Each row is a point on a tangle of strands that fork and nearly touch. The rows are in no order.
In the rows, zero is written as 128.
Two points are linked if the straight distance between their rows is under 158. Some points are linked to none.
Q395: [166  99 149 134  65 111 118 140 145  94 103 144 134  98 140 152 145  88
 129 155 132 110 132 126 104  91  94 107 142 146 123 117 123 149 129  78
  86 141 133  71 124 135 121 146]
Q735: [128 113  91 128 128 122 135 173 109  99 160  94 154 130 118  51 139 140
 142 138 149  62  99 137 115 105 124 138 148 121  78 153 114  93 154 146
  71  88 150 129 119 163 158 120]
Q126: [140 104 141 136 126 103 123 108 153 102 120 172 148 157 201 168 115 135
  67 124 166 146 195  67 112 153  90  90 166 118  78 126  62  93 125 167
 170 108 120 156 141 157 112  76]
Q484: [ 83 133 122 134 158 209 144 132 123 148  61 180 111  76 104 118 188 115
 156 145 165 123 113 120 152  80 121  91 156 172 141 127 169 118 150 130
 131 167 181  93 152 132 148 162]
Q271: [121 131  81 165 146 173 152 118 125 105 126  75 116 117  87 112 166 107
 124 113 122 152  99 148 167 118 119 165  30 141 131 128 178 168 109 118
 196 143 113 135 132  57 120 175]
Q203: [ 89 150 138 132 145 170 179  85 172 124  81  82 119  81 159 148 153 106
 106 124 163 155 118 118 132 117 115 113 117 115 125 146 144 144 117 148
 196 150 129 135 104  97  81 156]
Q434: [140  89 113 128 123 171 116 112 104 170 100 153 132  96  75 125 191 149
 147 109 131 103 150  83  99  81 121 148 167 111 135 128 112 121 155  90
  80 113 152  81 162 199 165 154]
Q731: [ 82 155 116 121 145 171 128 152 130 122 142 122 117 101  97  97 100 144
 118 149 114 147  81 156 138 135 163 138 113 142 141  93 171 140 135 129
 181 147 140 122 125  76 109 124]
Q10: [141 110 165 135 132 106 126  61 162 146  86 111 115 177 177 176 146 138
 129  97 149 175 175  93  95 172 107 126 134 125 131 161 119 155  63 154
 148 114 135 136 123 154 101 116]
Q524: [137 105 114 148 145 158 134 136 149 163  97 149 102 109 113 129 151 107
 142 114 135 137  64 164 131 111 140 112 128 167 145 139 145 116 153  91
 117 168  99 126 128 122 137 179]
Q491: [105 134 132 147 160  97 128 100 173 118 118 114  87 131 138 155 124 109
 105 122 208 146 127  82 134 134 127 109 127  96  96 156 127 132 106 133
 168 117 134 123 107 121 108  94]
Q394: [114  52 128  95  97 142 140 150 112 107 120 134 157 106 129  66 156 108
 130 155 119 111 138 158 121  94 125 108 186 155 121 133 127 133 156 157
  72 142 158 161 162 174 146 143]
Q278: [103  86  72 153 162 151 121 187 112 116 155 155 104 151  83  75 132 144
 128 115 150 103  56 189 164 121 143 109 101 163 141 137 171 139 133 144
 125 158 109 167 119  90 186 128]
Q460: [141 123  92 163 128 147 146 151 113 116 115 151 160  93 134 102 147 107
  75 120 148 110 125 156 122 110 124 102 191 111 112 145 106 112 154 132
 119 150 114 162 177 171 126 137]
Q369: [138 109 150 110  87 111 149  75 107 177 105 124 211 128 143 139 159 144
 113 156 103  95 219 113 117 101 105 145 189 106 145 132 100 176 138 149
 100  82 135 105 200 202 107 117]
Q248: [165 127 127 177 166  97 106 109 147 104  88 132 155 224 170 135  90 144
 116 155  74 138 115  97  98 156 110 130 142 161  87 139  51  53 131 120
 191 120 133 160 131 131  93  94]
Q599: [167  97 126 116  70 131 106 145 118 132 152 190 148 146 134 148 109 131
 101 134 130 114 146 112 111 150 121  95 151 123 120 123 105 124 125 145
  89 158 112 125 161 127 113 132]
Q662: [155 151 140 121  83  86 111 185 130 105 172 156 146 110 121 105  97 114
 137 141 134  76 117 154 107  89 150 129 177 117 137 108 101 106 174  92
  83 121 103 104 114 153 158 105]
Q128: [115 161  87 147 176 113 129 129 161  45 166  77 116 182 150 125  88 132
  85 119  91 126 135 114 159 145 152 136 101 105 109 126 112  95 112 177
 221 166 126 182 109 123 107 110]
Q307: [125 117  93 125 114 135 115 171  85 133 186 139 103 103  88  96 151 189
 208 108 140 124  96 159 150 133  95  97 104 115 154 127 147 151 125 140
  86 108 124 100  80  93 185 128]
Q608: [ 64 119 132  75 159 172 141 120 144 138 149 138  85  86 127 114 126 127
 110  94 142 163 131 147 161 135 169 136 144 117 155 140 150 136 172 164
 136 155  94 172 171 110 131 158]
Q665: [114 181  99 163 163 157 135 146 156  76 126  60 133 119 132 126 109 119
  70 144 134 128  94 131 150 130 144 116  71 127 102 126 153 125  89 124
 233 149 127 145  86  71  99 147]
Q674: [ 96 114 161  94 102 137 103 103 139 167 115 187  89  67  96 190 135 127
 157 134 133 165 136  95 157 128 131 121 152 156 147 128 147 142 141  79
  75 126 135  90 151 150 139 129]
Q930: [ 84  75 168  55 105 111 115 104  88 158 150 136 109 150 123 120 148 129
 207 156 109 138 156 130 139 146 124 137 103 168 164 103 193 193 118 154
  69 104 144 100 136 122 152 137]
Q540: [138 155 126 129 124 114 115 112 122 154 162 111  99 146 112 150  98 166
 170 115 153 158 118  99 130 171 116 157  61 114 124 108 155 157 108 107
 162 126 106 106 124  61 118 105]
Q570: [135 103 118 130 107 121 125 181 128 106 144  96 148 116 124  97 121 131
 149 135  94 100  66 173 130 130 136 107 109 150 131 139 131 132 116 142
  95 120 148 132  62 133 131 154]
Q899: [112  91 162  66 129 141 103  45 106 196  99 149  90 118  97 204 183 162
 199 120 104 158 152  90 195 158  92 131 106 158 183 148 163 198 111 146
  61  84 153  90 151 141 147 148]
Q802: [122  67 117 104 139 173 111 143  82 169 134 166 131 107  67  82 167 155
 151  99 135 117 130 130 124 112 122 142 150 147 148 115 131 115 161 104
  76 127 143 133 154 162 194 144]
Q963: [139  99 119 137  97 145 124 153 111 102 113 190 148  87 102 109 179 132
 122 136 121 109 153 152 107  91 107  76 193 123 133 150 126 129 136 123
  88 155 143 132 164 189 135 146]
Q139: [157 145 148  83  95 130 140 105  79 130 110  90 115 109 135 120 185  97
 169  86 108 125 175 136 106  97  67 147 101 129 162 100 164 150 135 104
 103 128 150  91 110 151 153 189]
Q947: [103  56 136  97 128 189 152 185  97 134 130 148 148 106 125  60 162 119
 142 144 117 108  77 167 132  91 132 108 174 202 144 125 121 114 159 147
  86 141 149 149 109 144 174 176]
Q5: [ 76 106 126  96 158 120 147  95 150 105 151 132  73 114 119  98 127  84
 137  99 132 162 149 155 151 110 158 183 146 115 150 119 144 146 158 143
 132 145 108 193 202 136 150 132]
Q898: [120  78  86 131 127 160 107 183  78 132 159 170 122 127  77  68 145 145
 117  92 145 111  94 189 119 127 115 130 121 154 129 132 129 117 145 134
  77 139 128 166 135 122 186 129]
Q320: [130 101  91 192 156 127 110 143 137  99 113 104 125 186 107 109 139 129
 141 171 138 111  43 140 165 142 121 112  79 162  91 131 174 141  91 110
 160 169 136 118 103  74 127 120]
Q28: [131 139 137 157 129 101  98 129 153 132 143 189 122 151 152 177  87 139
  72  95 197 140 155  85 104 163 119  94 165 100 107 123  83  92 122 136
 165 124 118 158 118 144 134  59]
Q940: [163 124 133 122  76  99 121 145  87  92 129 116 129  87 123 107 169  98
 156 114 104 115 143 161  93  88  88 144 137 135 149  97 133 135 152  78
  81 124 151 100 103 154 162 153]
Q487: [167 161 117 139 113  98 123 165 131  75 157 149 141 157 181 150 100 123
  82 147 161  84 139  76 135 119  89  81 158 126  82 105  73  70 139 140
 158 167 118 117  93 121 130 106]
Q607: [181  95 133 114  53 134 133 151 107 137 157 188 183 107 131 156 124 134
  86 126 120  98 198 113 114 139 128 115 168  80 129 135  79 131 156 129
  82 116  89 120 179 150 124 152]
Q392: [102 116 155  51 109  99 134 138  68 135 178 109 110 144 129 107 109 132
 189 114  92 140 167 157 107 163 131 174 102 139 176 102 166 166 127 155
  68  93 137 113 120 135 157 134]
Q34: [179 182 128 152  82  88 124 168 119  91 169 140 164 129 149 119 110 134
  99 168 160  68 148 107 126  92 110  99 175  94  93  98  74  98 160 103
 113 128 118  94  94 143 148  86]
Q643: [148 114 156 130 111 103 114  97 136 179 116 162 139 152  95 161  93 141
 134 128 121 139 150  87 103 164 158 166 145 108 117 146 104 127 107  95
  57  64 128 112 172 164 109  96]
Q617: [124  87 145  78 107 120 153  95 125 120 103 114 141 142 194 112 142 115
 122 133  89 149 155 149 124 168 136 124 130 111 113 159 127 159 129 166
  91 139 120 168 155 139  79 167]
Q953: [140 164  89 178 210 141  98 175 146  85 122  75 123 142  89  99 107 123
  79 141 110 102  54 210 146 110 178 132  69 120 133 175 134 129 128  91
 176 123  99 163  90 124 122 128]
Q818: [152 155 186 113  77  89 120  70 103 148 121 133 146 163 124 193 142 131
 148  98 165 122 206  82  83 131 113 164 159 125 160  99 133 168  63 106
 120 100 131  79 154 190 148 122]
Q121: [105 108 163  98 125 122 122  90 114 151 104 142 118 116  89 118 166 114
 188 123  92 156 156 134 108 102 124 158 168 146 167  98 167 162 132 100
 101 123 168 121 167 183 147 127]
Q526: [ 91 105 143 123 173 154 133 101 113 145  83 120 101 125  80  84 193 108
 213 120 101 160 130 128 111  83 116 175 133 158 154 102 175 135 153  92
 128 113 189 105 141 144 158 141]
Q221: [109  98 125 120 186 131 156 138 124  87 131  70  98 111  91  68 151  86
 168 110  86 166  92 197 134  90 155 185  87 142 160 140 150 151 152 102
 144 114 126 178 118 135 145 153]
Q847: [ 48  90 136 111 172 194 141 176  89  88 134 169 133  75 108  61 157 102
 141 162 137 135  84 181 153  92 145 125 144 201 131 121 159 108 166 128
 113 132 156 145 122 114 174 145]
Q557: [162  75 117 157 117 110 120 100 153 124  98 174 164 184 174 159 103 141
 118 153  56 165 146  92  91 184 123  94 137 129  98 148  45  76  88 178
  78 104 116 126 156 141  80 113]
Q439: [ 80 142 150  82 155  97 136 144 147 124 163  87 128 143 149  88  62 142
 145 151  84 153 126 150 138 143 186 170 123  99 135 123 115 132 159 175
 150 115 122 184 129 111 111  99]
Q82: [100 166 104 182 164 103 128 141 147  43 114 134 124  99 156 140 132  74
  72 145 145 135 114 166 168 120 136 104 156 117 108 146 143 136 114 131
 150 183 139 176 117 140 122 104]
Q55: [148  82 126 141 102 113 114 111 136 138 120 168 162 169 157 119  74 128
 151 156  52 146 148 120  88 183 179 138 136 106 114 134  75  70 113 161
  45  90 121 138 170 132  94  95]
Q73: [103 118 116 127 176 153 154 148 131  71 106  57 116  88 110 103 172  76
 179 123  89 132  89 171 175  70 126 161  75 151 151 136 161 153 148  93
 152 121 148 165  63 120 149 179]
Q296: [148 112 134 134 125 107  98 109 106 165 130 151 125 166  97 130 110 143
 156 140 141 131 121  98  98 157 140 185 120 130  97 113 143 116 132  83
  91  97 124  98 171 113 130 109]
Q459: [107 174 132 161 150 176 146 142 163 176 101 131 119  60 127 162 123 158
 119 102 142 167  83 139 139 138 164  71 108 150 178 159 160 126  99 141
 172 164 105 109  94 104 110 167]
Q799: [ 84 162 123 155 178 171 133 155 151 142 107 156 123  99 133 121 108 156
 110 154 147 174  79 163 147 144 194  98 119 158 157 149 163 130 104 144
 175 151 107 127 113  82 101 124]
Q176: [130 110 165 106  96 147 126  77 137 165 101 117 149 151 170 199 134 142
  77  92 164 150 185  61 109 176  86 117 143 124 108 144  94 139  89 149
 138  82 122 143 138 162  99 140]
Q681: [129 153  98 180 155 126 130 101 128  64 130  99  82 135  85 151 142  53
 106 113 155 146 133 168 149 112 103 171  37 128 119 114 179 167 101  89
 194 146 138 139 119  70 125 133]
Q955: [183 166 122 136  97  94 128 152 142 135 139 105 121 128 155 149 108 127
  93  94 174  90 134 101 104 123 106  92 139 107 127 126  93  87 132 115
 151 177  79 137  81 129 138 123]
Q710: [153 138 119 116  97  86 151 121  95 139 153  98 203 173 190 110 118 141
 115 130  87  93 191 118 134 141 113 137 162  94 102 102  90 103 146 191
 109 112 121 162 157 148 101 113]
Q656: [164 160 115 181 171  87  94 128 138  86 101 127 127 209 142 127  80 128
  81 141  78 130  84 153 100 157 148 131 104 115 110 145  88  92 138 107
 172 130 104 170 119 120  99  87]
Q795: [118 138 126 144 161  97 117 135 157 146 130 162  70  86 123 145 105 118
 117 127 194 142 102 110 142 136 148 104 137 116 117 161 139 116 134 117
 121 139 131 114 121 132 135  87]
Q756: [ 64 140 118 142 208 204 145 194  92 110 139 146 118  59 107  58 145 144
 132 132 115 142  84 180 167  66 162 128  95 190 166 124 170 118 158 153
 151 126 154 112  83  94 186 144]
Q327: [136 117 172 137 132 181 127  95 174 177  79 145 137 107 165 188 138 133
  69 100 200 169 126  86 112 169 112  98 147 135 116 170  98 128  89 121
 136 114 105 132 136 132  88 149]
Q701: [111 124 114  79 127 101 142 141 141 169 166 100 112 176 127  95 108 162
 160  81 140  92 131 121 126 131 163 152 126  95 138 122 112 104 151 180
 108 147 100 168 123 144 142 121]
Q347: [127 163 134 170 131 120 103 138 128 152 137 206 143 161 131 163  65 157
  85 140 157 114 131  97  86 160 134 111 161 106 102 126  87  63 120 127
 122 100 133 124 138 137 120  46]
Q63: [146 157 115 158 113 116  78 180 118 116 139 151 149 145 122 112  67 132
 116 163  89 110  74 166  86 149 134 117 125 132 111 117 114 106 143 109
  83 111 140 109 109 109 116  90]
Q675: [126 108 157  62 120 167 120  77 105 186  81 154  91  95  99 196 189 135
 188  81  92 175 163 101 189 130 102 128  98 153 199 119 167 168 122 105
 101 136 141 117 139 149 153 187]
Q531: [163  69 117  72  75 124 129 136  84 137 165 122 137 201 156  89 129 133
 133 141 129  82 153  98 113 148 111 152 106 144 101 104 132 120 129 149
  86 150 117 110 151  93 149 165]
Q994: [128 149 134 105 101 110 115  96  86 169 156 130 101 168  96 139 131 163
 198 119 169 119 124  98 122 158 104 168 103 142 129  95 162 153 100 100
 118 124 117  79 126  94 150 123]
Q775: [105 142 110 129 206 183 135 156 120  92 113 105  92  76  92  95 170  86
 153  99  90 140  88 178 177  59 121 150  58 143 180 107 155 116 179  78
 163 121 153 137  53  88 184 163]
Q547: [109 130 101  88 123 124 149 156 139 132 183  90  85 127 124 103 114 136
 149  95 153 105 120 110 152 122 145 127  93 100 130 122 152 128 131 165
 154 163 104 143  96  98 131 137]
Q437: [142 156  99 149 158  73 146 116 148  65 140  78 125 184 170 140 114 127
 103 113 134 122 160  88 138 137  97 126 142 101  95 131  89  95 112 180
 198 151 119 183 104 140 122  96]
Q99: [118  79 170 107  78 165 118 109 152 185  88 149 175 124 119 176 113 153
 114 195 120 115 138  73 131 145 137 108 185 157 121 130  92 147 110 115
  53  84 130  58 159 148 104 152]
Q377: [169 141 148 127  78 128 117 150 158 127 126 132 177 131 189 166 110 142
  69 153 149  89 133  76 109 129  90  69 155 137  73 103  73  94 121 132
 148 143 137  79  85 112 119 143]
Q864: [124 186 103 145 122 142 158 143 172 115 134  63 126 112 141 126 121 100
 105 120 156  89 118 125 152 103 132  89 149 119 148 119 135  90 101 174
 208 206 117 167  92 131 136 150]
Q804: [110 148 140 114 113  84 137 157 132 114 154 178 132  44 155 134 120 121
 115 146 139 131 158 151 152 116 151 104 195  99 130 142 108 112 169 138
  61 119 119 132 153 169 131  89]
Q112: [ 83  98 154  87 133 105 131  72 112 194 112 125  85 136 113 170 166 144
 206 121 129 152 164 103 156 134 104 151  96 143 155 140 193 210  98 161
  99 105 150  76 141 120 136 129]
Q692: [176  97 132 105  63 111 128  90  98 177 141 167 142 180 107 187 111 157
 128 106 147 107 196  58 114 164 143 151 127  93 125 141  87 126  74 128
  63  97  94  97 165 164 126 114]
Q297: [130 171  95 173 143 130 129 167 129 100 121 148 140  97 154 131 116 115
  53 113 162 119 116 171 143 136 138  76 161 113 128 185 136  98 125 156
 137 166 118 151 124 150 120 105]
Q530: [144 149 153 155 107 130  94 111 151 162 120 117 146 134 124 174 109 169
 125 112 123 173 100 112  84 176 122 125 112 136 127 125 129 145  70 101
 135  99 154  94  86 104  86 117]
Q660: [167  94 118 137 106  98 105 132 158 136 137 130 119 172 159 130  95 154
 157 166 113 113  85  63 119 162 118 107 111 137 100 126  97  90 114 131
  83 112 113  78 104  97 106 129]
Q160: [158  91 151  58  44 166 143 132  90 162 145 142 177 147 145 140 136 143
  93 155 120  68 214  82 106 125 108 132 159 113  99 131  96 154 142 147
  95 128 107 106 177 140 116 188]
Q345: [121 172 179  92 133  91 117  82 131 140 125  94 123  96 142 159  97 118
 144 114 104 164 155 120 115 149 134 175 112 115 142 137 141 158 148  97
 133  90 134 127 137 125 102 120]
Q214: [115 134 123 187 169 124 128  90 168  72  98 104  78 142 120 163 122  83
  98 118 177 157 128 114 129 120 107 131  65 115  98 131 140 145  80 100
 216 132 140 139  96  89 118  88]
Q910: [168 105 155  89  76  82 116 121 121 120 150 148 105 128 155 162 128  91
 128 100 143 134 192 117 116 153 121 130 120  99 130 126 119 151 123 118
  92 153 100 124 143 135 134 147]
Q298: [139 114  89 151 125 118 112 132  94 119 146 159  64  98  84 145 189 132
 204  96 146 146 122 167 169 119  67 121  39 115 137 112 168 160 125  92
 129 150 117  95  96  78 196 125]
Q730: [157 124 140 127  77 127 140 142 148  96 101 113 128 131 159 146 145  70
 118 143 157 102 122 116 125  97  92 113 128 146 109 101 130 131 120 109
 149 188 139 126  97 114 126 167]
Q683: [100 140  75 132 138 157 139 147 115  78 149 111  94 113  84 101 166  87
 133  87 165 102 122 155 148  80 100 159 110 120 133 107 157 127 140 124
 148 166 146 159 127 119 164 155]
Q371: [118 122  90 118 135 114 130 156  92  98 189 127  74 123  74  91 151 147
 185 104 157 116  82 153 150 102 108 145  70 126 133 102 154 144 140 107
 113 133 123 110  79  87 189 113]
Q725: [115 149 114  94 128 106 146 105 113 168 159 115 121 155 113 116 104 158
 148  77 127 121 174 110 111 167 151 166 107  86 144 121 144 136 117 174
 119 118 123 165 155 154 124 104]
Q154: [183 117 132 133  61  93 151 146 129 132 150 147 196  91 159 146 114 125
 109 163  90  84 216 122 121 106 117 105 185  84 123 119  58 146 151 125
  86  75  82  82 148 154 121 136]
Q679: [175 109 120 145 126  86  94 114 140 128 116 141 143 221 168 157  88 148
 134 161  72 136 127  74  84 172 101 136 117 157  84 118  52  62 115 136
 128 116 132 105 128 115  91 116]
Q969: [115 163  72 172 185 162 135 157 148  80 154  52 123 125  99  91 120 136
  74 136 103 116  75 171 184 102 192 130  68 125 135 141 152 138  96 131
 198 138 107 165 103 113 112 154]
Q40: [108 138  90 101 136 150 155 183 125 150 165 118  93  89 130  98 151 162
 157 108 184 108 103 128 180 110 138  88  98 135 157 146 159 131 141 186
 133 161 113 120  71 104 172 164]
Q918: [148 140 141 124  80  93 141 102 125 140 139  95 177 148 178 141 122 136
 117 129 115 115 188 104  99 149 102  95 174 103 122 107 103 139 108 162
 138 112 158 135 123 164 109 108]
Q776: [160 118 131 122 106  96 128 100 128 126 120 143  63 109 123 167 155  78
 142  81 161 173 159 141 130 142  99 143  85 125 133 133 159 152 101  85
 113 161 109 120 133 103 139 155]
Q306: [159 165 105 157 117 101 123 145 107  90 148 127 180 159 158 108  97 134
  93 130 103 106 140 143 125 134 121 135 156  96  96 117  88  87 144 155
 143 117 139 164 157 118 102  84]
Q228: [126 153 135  98 146 163 138 152 102 132 144  84 110  85 100  98 147 129
 168  78  84 151 100 157 126  87 119 174  79 126 180  89 141 107 188  85
 149 113 143 128  92  96 167 167]
Q777: [154 102 164 130  70 143 132 112 138 154  95 126 198 146 170 148 126 138
 100 168  96 118 141  82  92 148 108 142 172 152  96 116 100 127 112 116
  99  98 151  73 158 133  81 160]
Q826: [142 182 138 165 152 112 100 137 162 142 120 106 113 107 104 159  80 161
 120 120 135 156  88 118  92 153 127 118  83  95 135 160 119 133 114  98
 157  95 124 106  68  96 100  79]
Q690: [ 88 114  95  88 135 127 159 114 121  72 152 108 102 136 129  79 139  71
 123 116 155 129 147 141 141 101 123 170 147 127 122 114 168 145 145 166
 154 160 137 182 170 125 149 143]
Q13: [156 132 168 165 161  81 135  74 170 121  90 111 126 160 178 160 111 128
 125 104 119 186 155 123  99 165 130 136 147 104 131 160  98 127  89 124
 183 108 120 177 125 162  92  89]
Q453: [156 127 149 159 108 157 120 126 166 176 100 137 151 140 185 185 114 143
  67 128 170 128 102  89  80 154  99  92 136 152  96 135  96  88  99  98
 152 127 123 110 100 102  97 152]
Q984: [ 94 174 116 140 169 179 156 113 161 122 138  79 108  85  81 103 127 105
 133 143 113 145  83 138 156  88 163 151  66 134 149 105 158 157 137 121
 217 130 120 123 122  60 119 163]
Q740: [120 143 106 125 161 101 110 151 147  65 171  92 100 197 121  99  77 138
 119 160  71 145 112 106 153 130 171 142  68 130 112  99 122 129 118 150
 206 148 125 142 108  89 119 103]
Q518: [138 123 170 113 101  86 136  62 119 177  99 119 197 174 192 180 129 147
  99 154 113 107 223  94  94 142 112 134 166 119 123 119  86 167 105 172
 123  75 134 113 159 189 100  99]
Q666: [121 126 148 128 100 126 119 170 137 163 140 163 173 158 148 117  55 155
 139 189  72 101 134 115 116 151 183 108 173 132 121 107  77  61 131 168
  76 115 121 135 157 142 120  95]
Q391: [146 153 114 151 144  91 133 163 113  98 168 110 186 127 149  77 115 127
  98 123 109 110 128 200 160 108 135 149 174  99 112 122 104  95 183 149
 119  96 119 196 175 142 114  91]
Q270: [ 85 119 134 119 196 124 136 135 143 105 146 127  99 108  91  65 125 116
 141 125 112 159 102 190 126  93 185 176 155 124 150 126 138 127 169 113
 139 127 122 191 170 147 149 114]
Q894: [103 143 115 145 137 164 156 127 144 146 119 113 105  67 112 129 161 149
 142  99 149 165 108 129 154 139 107  83  89 126 145 151 153 156  99 153
 160 155 145 121 103 103  97 156]
Q274: [142 159 147 178 127 115  95 152 141 152  99 179 198 167 144 117  67 153
  98 190  89 117 123 122  92 148 161 109 183 135 107 120  69  42 128 144
 125 101 129 132 156 138 110  62]
Q974: [133  93  92 170 160 137 139 165 138 120 114  94 139 138 118  80 144 158
 147 164 119 108  35 161 155 145 151 109  99 164 104 159 150 124 115 131
 117 124 135 114  93 110 123 164]
Q59: [ 89 117 143  91 137 137 128 134 138 139 130 168 112  73 146 134 101 124
 105 124 129 168 152 122 156 161 174 111 161 107 131 161 119 116 160 152
  75 137 107 169 177 151 115 119]
Q998: [112 169 132 147 134 165 148  96 162  99 127  82 137 103 168 145 107 103
  66 118 135 154 132 130 126 144 121 121 122 116 113 129 128 116 114 135
 219 139 111 166 106  85  83 134]
Q57: [114 163 114 156 185  90  92 157 136 155 128 176  53 102  72 127 101 127
 125 110 171 131  86 170 136 121 171 128 122 125 129 165 138 117 154  89
 125 140 104 108 116 117 161  78]
Q748: [135 165 110 183 207 140 114 169 137  69  98  87 149 122 112  89 129 115
 119 162 112  89  31 204 139  87 182 128 131 149 122 186 151 111 135  99
 137 120 126 154  86 147 122 129]
Q186: [ 98 126  68 165 176 162 126 163 124  85 156 123  83 113  61  86 154 120
 109  93 137 134  80 184 171  80 147 153  85 131 145 122 176 146 146 126
 170 147 126 149 118 102 187 132]
Q7: [128 117 141  82  85 107 121 171  95 104 188 174 128  70 127 111 136 128
 131 105 120 120 165 151 123  97 120 128 168  99 133 117  86 127 183 114
  48 118 103 134 126 164 174 118]
Q791: [159  95 113 133 110 124 112 130 110 121 110 156  74 104 104 151 184  84
 177 102 153 136 109 153 150 107  76 129  61 148 130 116 159 148 147  65
  92 148 134  86 130  80 165 168]
Q693: [113 170 144 114 169 106 109 150 147  77 182  85  97 149 127  94  55 132
 111 143  83 157 114 143 141 128 183 184  70  87 124 114 116 129 144 130
 186 102 111 152 134  70  97 102]
Q784: [107 130 169  96 103 102 139  70 111 164 103 118 154  96 126 150 153 126
 152 132 108 124 189 110 107 106 112 147 189 126 143 119 146 171 142 109
  90  89 166 120 165 202 121 109]
Q443: [140 118 169  57 108 153 124  84  70 163 109 145  94 103 119 178 201 104
 160  75  96 143 206 107 134 117  80 149 105 123 179 111 158 155 127 107
  92 121 150  91 147 150 155 198]
Q361: [131 153 155 127 156 116 124  92 141 137 137 125  78  97 114 167  96 103
 130 101 128 197 145 119 131 155 143 184  61 102 139 126 152 160 121  81
 172 103 102 113 124  66 110 121]
Q849: [137 134 125 136 138 114 167 142 131 151 133 122 196 132 148  94 119 132
 102 155 135  96 143 134 141 100 151 134 210 113 122 112  98 110 186 145
 141 130 100 166 190 174 123 114]
Q900: [120 169 174 118 116 128 129  88 156 173 105  93 150  80 127 151 131 130
 167 130 123 137 133 102 105 104 111 129 161 119 150 118 136 145 147 105
 128  95 155 101 127 161  98 125]
Q582: [ 91 159 110 118 163 184 141 191 101 133 143 139 105  55 118 110 142 129
 140 137 152 127  88 156 180  93 135 109  93 165 153 144 182 119 158 155
 141 155 144  99  92  87 161 164]
Q192: [ 99 177 134 173 203 144 156 125 150  51  91 144 135 121 180 117 126  97
  88 193 153 135  88 163 145 121 183 100 198 148 107 152 133  98 112 140
 183 157 130 164 121 143  91  93]
Q723: [172 167 117 158  95 107  93 137 122 123 143 127 120 166 129 175 102 124
  88  89 152 120 112 133  77 148  74  95  90 102 124 107 113 117  98  85
 145 153  99 110  76  96 124  93]
Q881: [128  91 104 141 136 145 132 123 129 105 116 119 144 194 131 101 132 119
 127 154 130 116  98 119 128 157 122 133 118 163  85 107 154 131  96 132
 161 161 150 138 152  90 123 132]
Q884: [109 109 133 101  95 114 130  82 138 210 105 111 171 164 153 141  95 176
 133 169  83 103 138  93 111 169 153 129 135 123 111 152  93 125 118 187
  82  79 135 110 133 147  81  98]
Q498: [159  92 128 151 143 108 178  79 140 119  92 129 181 150 198 123 143 116
  92 152 115 132 168 122 125 142 131 117 187 105  95 160  66 112 141 151
 126 115  98 177 189 169  73 130]
Q159: [135 126 188  93  65 134 117  88 126 185 122 127 130 160 119 194 138 131
 170 101 136 140 154  86 109 140 110 136 147 167 171  89 162 180  81 111
 120 140 148  87 135 150 129 136]
Q520: [128 127 161 131  93 118 108  91 145 171 122 148 133 145  92 186 121 166
 164  97 125 179 137 114 123 173 120 127 124 135 152 121 162 175  56 111
 122 116 139 114 126 128 117 110]
Q300: [ 69 132 122 136 167 169 140 117 133 122  96 145 108  94  90  74 171 105
 153 142 149 136 103 136 125  78 120 143 151 142 132 113 168 121 159 106
 149 143 181 116 154 133 148 121]
Q146: [165  92 141  58  68 116 137  83  92 183 133 122 129 169 126 169 147 153
 148 106 144 100 198  86 111 145 121 154 114 112 145 151 121 155 116 153
  61  94 100  96 163 166 136 162]
Q456: [179 118 144 155  90 114 152 122 118 146 113 118 219 125 171 126 112 134
  96 192  94  84 165  97 112 110 127 142 186 117  93 118  64 111 161 111
 109  62 105  74 183 141  95 138]
Q191: [137 114 124 135 133 209 119 123 121 178  80 180 127 101  86 139 201 128
 141 110 159 120 142  75 136  72  78 108 140 142 145 105 132 112 146  89
 114 153 170  68 142 141 154 165]
Q35: [168  91 133  81  45 139 134 107  94 143 147 142 158 200 140 136 128 146
 114 161 144  71 199  65  93 152 100 137 138 125  82 104  96 127 104 135
 100 126 113  67 157 112 130 152]
Q466: [130 177 128 184 196 118 123 150 147  71  92 116 157 121 154 100 122 120
 113 210 103  93  65 170 130 111 177 110 167 141  94 174 125  95 127 118
 139 120 138 151 105 149  85 100]
Q435: [137 147 128 169 105 146 121 123 158  86  80 124 125 138 141 156 146  62
  95 151 137 135  98 156 148 133  86 103  94 164 118 102 152 140  86  95
 181 189 160 131  86  73 107 152]
Q65: [100 143 143  67 131 137 147 124 100 156 161  80 120 113 110  94 122 145
 172 117 112 131 129 144 127 115 124 173 100 130 148  99 159 151 172 132
 127 103 152 121 113 120 140 145]
Q769: [ 93 165 108 174 201 115 105 145 144 106 122 156  73  99  88 125 112  98
  91 128 131 150  66 200 139 115 166 120  99 127 139 159 164 142 147  91
 155 140 113 138 125 121 128  76]
Q429: [123 153 124 199 193 104 101 131 153  91 102 154 114 155 124 139  95 116
  69 144 104 160  78 184 112 142 163 103 117 115 120 162 119 136 118 102
 175 131 110 166 117 127  84  61]
Q79: [ 87 124 122 115 131 128 149 114 119  99 130  74 127 173 117  71 137 111
 148 153 136 102 108 118 121 125 131 161 134 151 104 108 171 139 118 159
 166 149 174 145 147 129 131 122]
Q148: [126 128 121 153 158  95 144 122 171 107 116 108 123 140 167 143 121 122
 112 117 166 128 144  84 136 138 111  70 149  97 117 155 106 118  97 188
 181 154 137 164  98 165 112  98]
Q811: [149 120 112 117  67 129 119 155 101 150 150 117 137 118 104 100 141 177
 172 103  97 115 106 155 104 141 113  80 123 140 162 119 136 141 108 146
  85 143 134 121  82 131 149 153]
Q595: [152 118 121  47  77 155 139  90  76 210 157 129 124 140  76 158 153 190
 176  75 127 116 163 100 139 158 120 153 107 126 170 123 135 152 129 124
  67 116  97 119 143 167 164 173]
Q893: [142 144 129 146 146  88 110 142 168 157 124 115 122 149 136 129  73 168
 149 144 127 126  89  95 108 152 161 111 124  97 112 170 101  87 115 139
 119 101 132 104  92 111  92  94]

A fork is a point with three links. Follow the links from the first point to the second and name the forks in between, in order.
Q186; Q466 | Q784 > Q460
Q804; Q802 | Q5 > Q690
Q802; Q804 | Q690 > Q5
Q221; Q345 | Q5 > Q690 > Q784

Follow the links from the first point to the second, and from the first to the third. Name the last point that the two ways share.
Q740; Q826; Q847 | Q491
Q595; Q849; Q300 | Q784
Q804; Q82; Q930 | Q5
Q947; Q491; Q345 | Q460
Q65; Q955; Q298 | Q5
Q271; Q159; Q274 | Q679
Q701; Q692; Q799 | Q460
Q7; Q191; Q99 | Q690
Q55; Q128; Q998 | Q491

Name the points in between on the shortest way along the links from the first point to the second, in order.
Q159; Q28 | Q520 > Q530 > Q826 > Q893 > Q660 > Q679 > Q557 > Q55 > Q666 > Q274 > Q347
Q784; Q297 | Q369 > Q518 > Q918 > Q710 > Q306 > Q391 > Q849 > Q460
Q160; Q723 | Q607 > Q599 > Q910 > Q776 > Q791 > Q298 > Q371 > Q307 > Q811 > Q570 > Q974 > Q320 > Q881 > Q79 > Q690 > Q5 > Q608 > Q59 > Q804 > Q7 > Q662 > Q34 > Q487 > Q955
Q557; Q693 | Q679 > Q248 > Q656 > Q429 > Q769 > Q57 > Q795 > Q491 > Q148 > Q437 > Q128 > Q740
Q582; Q994 | Q756 > Q847 > Q947 > Q394 > Q963 > Q460 > Q849 > Q391 > Q306 > Q710 > Q918 > Q518 > Q369 > Q784 > Q900 > Q345 > Q361 > Q540
Q799; Q918 | Q459 > Q894 > Q203 > Q998 > Q665 > Q969 > Q953 > Q748 > Q466 > Q192 > Q82 > Q297 > Q460 > Q849 > Q391 > Q306 > Q710
